Each row is a point on a landscape with many peaks, with its height.
From any point a climber steps to the highest of the 3 points nearest to it. It stops when none of these is higher. Distance is the straight distance between rows; heights are no part of it.
Z_924: [ -9  10 -15  20 -21  21   9  22 -32  10  26 -19  27 -22 -75 -41  19 -19
  27   4  23  11]  height 631
Z_517: [-16 -44 -15  15 -34  10  19   8   2  16 -38 -27  48 -11 -60   8  34 -10
  54  41  -2  -8]  height 485
Z_477: [ -1 -45   6 -27 -42 -12  45 -34  -2 -26 -33 -20  17 -15  -6  10  19  -2
  10  24  22 -27]  height 375
Z_753: [ 18  17  25  37  48   8 -12  -7 -34  28  38  36  -1  38  47  23 -21  19
  18 -66 -18  38]  height 468
Z_43: [ 24   8 -15 -23  37 -37  -4  -1  14 -15   3  10 -22 -30  -3   3  -4 -19
   2   6 -22 -12]  height 388
Z_440: [-38 -65   9 -38 -14  31  55 -50  -4  -2 -48  -2  44  41 -37  21  27   4
  -4  47  17 -43]  height 320
Z_807: [ -3  33  -4 -24  22 -62   5   4  31 -17 -27   9   9 -29  36   6  11   9
  14   5   9 -11]  height 215
Z_236: [-14  42  -8  34  17  11  -9  31 -22   2  36   3  -3  11  24  11 -27 -12
  -6 -27  43 -12]  height 598
Z_408: [ 22 -39 -21   4 -23  22 -11  14 -44  19  26 -17 -22  22 -46  -7   5 -37
   0  10 -46  34]  height 548
Z_820: [ 24  10 -13  56  -7  29 -49  59  17  15 -31 -31  -5  13   2   0 -17 -13
 -28 -20   9 -38]  height 397
Z_166: [-35  14  10  51 -17  19   1   4  -1  10  65 -30  20  11   0 -15  14 -17
 -10  -2  38 -27]  height 452
Z_775: [-10  -9 -28   7 -22  13   2  -4 -34   3  23  -9  17  -1 -37  -7   8 -57
  10  12  -7   8]  height 593
Z_852: [ -4 -32   7 -56  -6 -31  23 -62   1 -21  -5  -1  18 -32   4  -5  18   0
  26  35   4 -50]  height 391
Z_660: [ 50  11   3 -11  -6   9 -18  31  21   3 -25  19 -14 -14 -10  11 -25  18
 -34 -28 -23  -2]  height 443
Z_552: [ 27   3 -10 -11   6 -27 -13  36  -4  24 -40   3   7 -38 -22  39  10  15
   4   4 -29  -5]  height 440
Z_382: [ 51   3  11  -9 -35  46  -6  11 -52  45   0   4 -16  24 -39  -5   9  31
 -34 -13 -35  46]  height 516
Z_701: [-56  10  14 -33  16  -3  27 -21  15 -31  20  28  30  29  50 -24 -32  18
 -10  -3  53 -19]  height 206
Z_304: [ 18   9  -5  15  24  18 -55  43  18   8 -33   6 -55  16  12   7 -45  10
 -30 -36  11  44]  height 464
Z_220: [-44 -31  34 -14  -9 -16  14 -38  33 -17 -27  -2  30  23   7  -3   2  27
 -41  39  39 -39]  height 334
Z_677: [ 17  40  -1  44  32  -7 -46  38   8  48  23  10 -23 -19  -3  -3  -5  23
 -15 -39  15  28]  height 188
Z_593: [ 46   3  18  15  12  55   8 -11 -59  25  19  48 -39  15 -34 -25 -25   3
  27 -39 -39  85]  height 523
Z_421: [ 34 -19 -12 -20  21  -5  -5  -8 -28  24  36 -17 -17 -11 -48 -17  21 -14
   2  -4 -45  23]  height 497
Z_970: [ -1  -1 -29 -17  31 -49  12 -12  30 -33   6   6 -17 -15  33  18  -9   2
  29   5   4 -18]  height 357
Z_5: [  2 -21 -21  12  -1 -10 -38  26  13   0  21 -18  -9 -20  12  -7 -19 -24
 -22   4   0  -2]  height 484
Z_296: [ 37   1 -16  -1  15   2 -16  24 -12  10 -24 -14 -24  -8  -7  16  -7 -18
 -12 -24 -26  17]  height 480
Z_351: [-38  -7   7  -7  16   5  35 -41  31 -51  24   7   8  13  62  -4 -17  24
  -3  10  33 -30]  height 677
Z_794: [-31  42   5  23  37 -23   6  -3  -6 -36  26  21   0  15  20 -19 -16  -6
  -1  -5  -3   1]  height 489
Z_678: [ 16  17   4  40   5  11 -31  65  12  -1 -49 -20  -3  -6 -11 -19   5 -15
 -21 -14  13 -24]  height 415
Z_230: [  5  42  15  29  19 -21 -11  39  21  11 -15 -12  -1 -28   3   6 -14  28
  -6 -12  24 -26]  height 473
Z_395: [ 51  -6   2  18 -19  40 -41   8 -53  52  12  33 -22  15 -44 -16  -5 -11
 -14  -8  -5  46]  height 531
Z_914: [ -5 -38 -37 -17 -20  12  -5   6   7 -23 -16 -26   2   5 -10  13  16 -52
  -4  16 -27 -12]  height 541
Z_76: [ 11   7 -20  -7  17  -3 -19  17  25 -10  24   3 -25 -36  21   0 -30   4
  -5 -11  35  18]  height 367
Z_642: [-64   5 -13 -26 -14 -24   8   4  18 -56 -21  -6  23  -2  -2  -6   7  -9
 -20  13  35 -20]  height 423
Z_59: [ -9  -5   2 -37   5 -28  12  -6   9 -40  -3   1 -11 -18  30  11  -1 -15
   1  29  -3 -11]  height 430
Z_518: [-45  11 -14  16  -1  -3  -3  -9  13 -43 -23 -19  31   4  -5   0  22 -16
 -22  12  35 -19]  height 358
Z_452: [-47   5  22  -6  -4 -13   9 -61  -8  28  37   3  33  13  23   8  16   3
  18 -18  10 -26]  height 699
Z_40: [ 29  16   6  38 -12  51 -12   7 -32  13   5  23 -30  -9 -53 -59 -30  -3
 -18  11 -10  77]  height 599
Z_347: [ 53 -10  -9   9 -32  14 -29  63  16  37 -70 -19  -3 -10  -8   9 -19  42
 -27 -15 -15  -6]  height 392
Z_617: [-10  29  12  12  -9 -11 -22  19  16 -20  -4  -1   1 -19   4  -3  -9   8
 -11  -8  12   3]  height 656
Z_303: [-29   5   0  45  33 -33  12 -12   1 -32  62  19 -27  12  50   6 -22 -15
  47 -38  -2  20]  height 321
Z_192: [ 29  -5  -8  -5 -22 -10   2  23 -45  14 -28   1   6   3 -39  19   1 -32
  -1 -24 -27  17]  height 469
Z_474: [  7  11   3 -25  -5 -33  39  -5 -16   9   3  -3  12 -43 -28   4  24 -14
  72   6 -17   1]  height 563
Z_968: [-61 -10  36   4  22   7  35 -50  17   9  63  -3  12  18  38 -26  13  32
  14  34  61 -24]  height 2
Z_728: [ -3 -28  -8  -1 -63  23  47 -21 -18  19  -7 -12  29 -14 -47 -19  52  16
  36  42  11   0]  height 414
Z_155: [-66  -3   4   4  28  27  42 -32  44 -71  42 -19   8  12  45   8  -4   0
  11  21  27  -5]  height 326
Z_61: [ 28   1 -14  -2  18 -41  -5  26  16 -35 -28  -6   2 -19  16  17 -29  -9
  -8 -16 -15  -9]  height 373
Z_580: [  0  -4 -16 -22 -14   6  -8  11   4  15 -35 -25 -15 -17 -20   1  15 -33
 -26  -5 -25 -15]  height 498
Z_561: [-44 -12   7 -21   4  -6  25 -12  46 -18 -34   9  14 -26  18 -16  23  14
 -18  40  38 -25]  height 628
Z_574: [ 36  45 -14  15  49  -3 -30  14  14  30  25  21 -52  21  28  -1 -20   5
 -19 -36 -16  26]  height 280
Z_639: [ 14  -7   5  32 -54  35  13  47 -37  40  -3  -1  13  -7 -57 -16  14 -13
  22  17  -7  12]  height 560
Z_27: [-13 -27  24 -54  -9 -26  46 -66   0 -29  -9  34   4  15  23  -3   9  24
  13  32  21 -30]  height 370
Z_572: [ -4  27  14  39  25 -12 -15 -19   0  45  88   7 -26  20 -20   7   0   9
  25 -34 -31  21]  height 355
Z_105: [ -5 -14 -28  -5 -23  17 -20  36  -9 -30  -8  -6  -5  -5   9  13  -1 -35
 -25  14   2 -30]  height 506
Z_806: [  5  -5 -19 -29 -23  -8  11 -11 -14  19  24 -30  12 -23 -35 -18  21 -31
   0  31 -10 -14]  height 574
Z_889: [-44  -2  19  20  -2 -17  28 -43 -16 -34  70  -3  23  28  55   9   9   6
  30  -9 -10   7]  height 697
Z_614: [ 30 -33 -30  30 -42  42  -1  40 -37  37  -3 -21  12   7 -55 -29  18 -12
  16  21  -8   3]  height 511
Z_524: [-20 -13   0 -21  19 -24  24 -43  37 -39 -17  12  14 -29  27 -10  -1   4
 -25  45  19 -29]  height 478
Z_710: [ 33  23  15  13 -14  32   0  33 -52  54  11   4   5 -13 -57 -24  -2   5
  28 -31 -14  43]  height 547
Z_648: [ 14   7  -2   0 -28 -15 -23  69  12   5 -49 -32   3   7 -15  -3   0  -1
 -19   9  -4 -15]  height 408
Z_575: [ 54 -42  12   8 -19  48 -12  52 -15  55 -36  -8 -19  17 -36  19 -11   4
 -11  -2 -26  43]  height 495
Z_119: [ 67   6  -8  -8 -28  39 -11  -2 -26  47  -8   0 -36  -1 -42   9  14  17
 -21 -23 -36  53]  height 491
Z_467: [ 27  11 -18  -6  29  17 -46  39  -1 -37 -29   3 -53  10   6   3 -12 -28
 -35  -1 -25  11]  height 472
Z_563: [-36 -41  31 -69  13  10  34 -59  32 -29 -52  -3  16  29   0 -13   2   8
   0  35   4 -36]  height 344
Z_29: [  1  15  25 -44 -33  22 -58  22   5  46 -77  -6 -34  21  20  13   2  64
 -48 -22 -21  46]  height 390
Z_619: [-53  25  25  -6  24 -18  40 -54  -1 -10  25  25   6  13  28 -49  -6  24
  11   8  37 -36]  height 73
Z_697: [ 20  24   2  28  36 -11 -13  11  -3 -16  28  33 -49   4  11  12 -20   9
  -5  -3   3  20]  height 356
Z_707: [ 59  -9  11 -18  24  -2 -10 -11   3  -7 -39  50 -33  39   7  28 -12  -2
  11 -31 -54  20]  height 394
Z_184: [-30 -46 -21 -27   5 -26  25 -33   8  -8  -4 -17  28 -26 -12   1  21  -5
  10  37  -4 -28]  height 403
Z_256: [-53 -19  35 -32   6  12  42 -75  11 -40   0  22  -8  53  37 -16 -22  38
 -28  21  34  -5]  height 221
Z_295: [-50   8  17 -46   3 -20  36 -38  10 -31 -29  21  11 -16  36 -23  14  22
  12  38  33 -31]  height 395
Z_322: [  6  -4  10 -28 -27 -20   7  -1  19  24 -23 -17  18 -37 -18  12  34   1
  45  22 -11 -21]  height 662
Z_599: [ 24 -21 -41   4 -29  15 -24  67  -2   2 -23 -14  13   2 -24  -6   0 -22
 -30   8  -4 -10]  height 487
Z_541: [-53   3   1 -16   0 -12   9 -52  -3  21  58 -21  42  12  45  42  29 -23
  21 -14  -4 -39]  height 612
Z_839: [-35   4   5   6   1 -29  -6 -53   4   2  56  14  21  13  49  -1   1   2
  36  -8  17  -6]  height 362
Z_291: [-20  24  -7  51  26  12 -23  11   3 -38  55   6  15  23  34   6 -30 -24
   1 -32  -2  14]  height 682
Z_125: [-18  14  -6  30   0 -21 -10 -20 -17  18  78 -10  25   9  21  45 -10 -11
  37 -39 -28 -12]  height 431
Z_684: [ 55  11  37 -11 -33  41 -49  12  -9  22 -73 -12 -23  26 -10  27  -6  36
 -40   1 -42  24]  height 396
Z_802: [-23  29  -6  16  25  -2 -11  13  11  -4   1 -15  27 -25  19 -36   8  -6
 -17 -10  27 -19]  height 635
Z_841: [ 30  -5   8  24  26 -29   6 -41  -5  48  60  21   3  35  26  55  17  12
  60 -48 -39  29]  height 564
Z_770: [-23  27  11  16  40 -32  -2  -2  19  20  30  13  36 -34  20 -10  16  13
  12 -12  51  -7]  height 404
Z_703: [ 19  -6   4 -33 -23 -33  22   6 -13 -30 -52  14  17   5  -3  -5  -1 -22
  17  18  -9 -22]  height 354
Z_763: [ 63  13   5 -31  18  42 -24  10  -1  23 -37  34 -39  25 -20  16 -26  18
 -26 -27 -41  31]  height 406
Z_274: [ 38 -26 -17  14 -60  34  -8  36 -19  34 -33 -62  15  -1 -33   3  27  -9
   1  14 -27   4]  height 441
Z_449: [ 13  14   3  37  -9  29  21  27 -17  40  14  -2   2 -33 -52 -44  14  11
  20   1  20  36]  height 584
Z_68: [ -1 -10 -10   0  22 -39  12 -24   6 -56  16  -2 -18  -5  53  16 -28  -4
  25   0  -2   3]  height 407
Z_955: [-19  10 -21  16  25 -27   4   6  27 -61   4   0 -18  -3  26  27 -34 -29
   2  -3 -12  -5]  height 393
Z_249: [  1 -36 -21  -7  -9 -31  -4 -13  23 -42  12  -5   7 -23  -2  17   5 -18
 -20  18 -32 -22]  height 456
Z_417: [ 25  41   8   6  10  24 -27   0  20  27 -19  32 -20  23  24  14  -7  44
 -49 -23   4  45]  height 439
Z_367: [-54  11  33  -2  11   9  25 -29  39 -18 -10  -3   5 -17  23 -18  17  43
  -9  26  68 -23]  height 399

Call two points neighbours if one is among the 3 nearest of the other. Go from one point of each pair to the other, from neighbour to neighbour, staying as high as possible. Name the lowest point that can't be avoided.
Z_617 and Z_924 => Z_5
Z_322 and Z_40 => Z_806
Z_924 and Z_40 => Z_449
Z_914 and Z_322 => Z_580
Z_291 and Z_561 => Z_59
Z_841 and Z_452 => Z_125
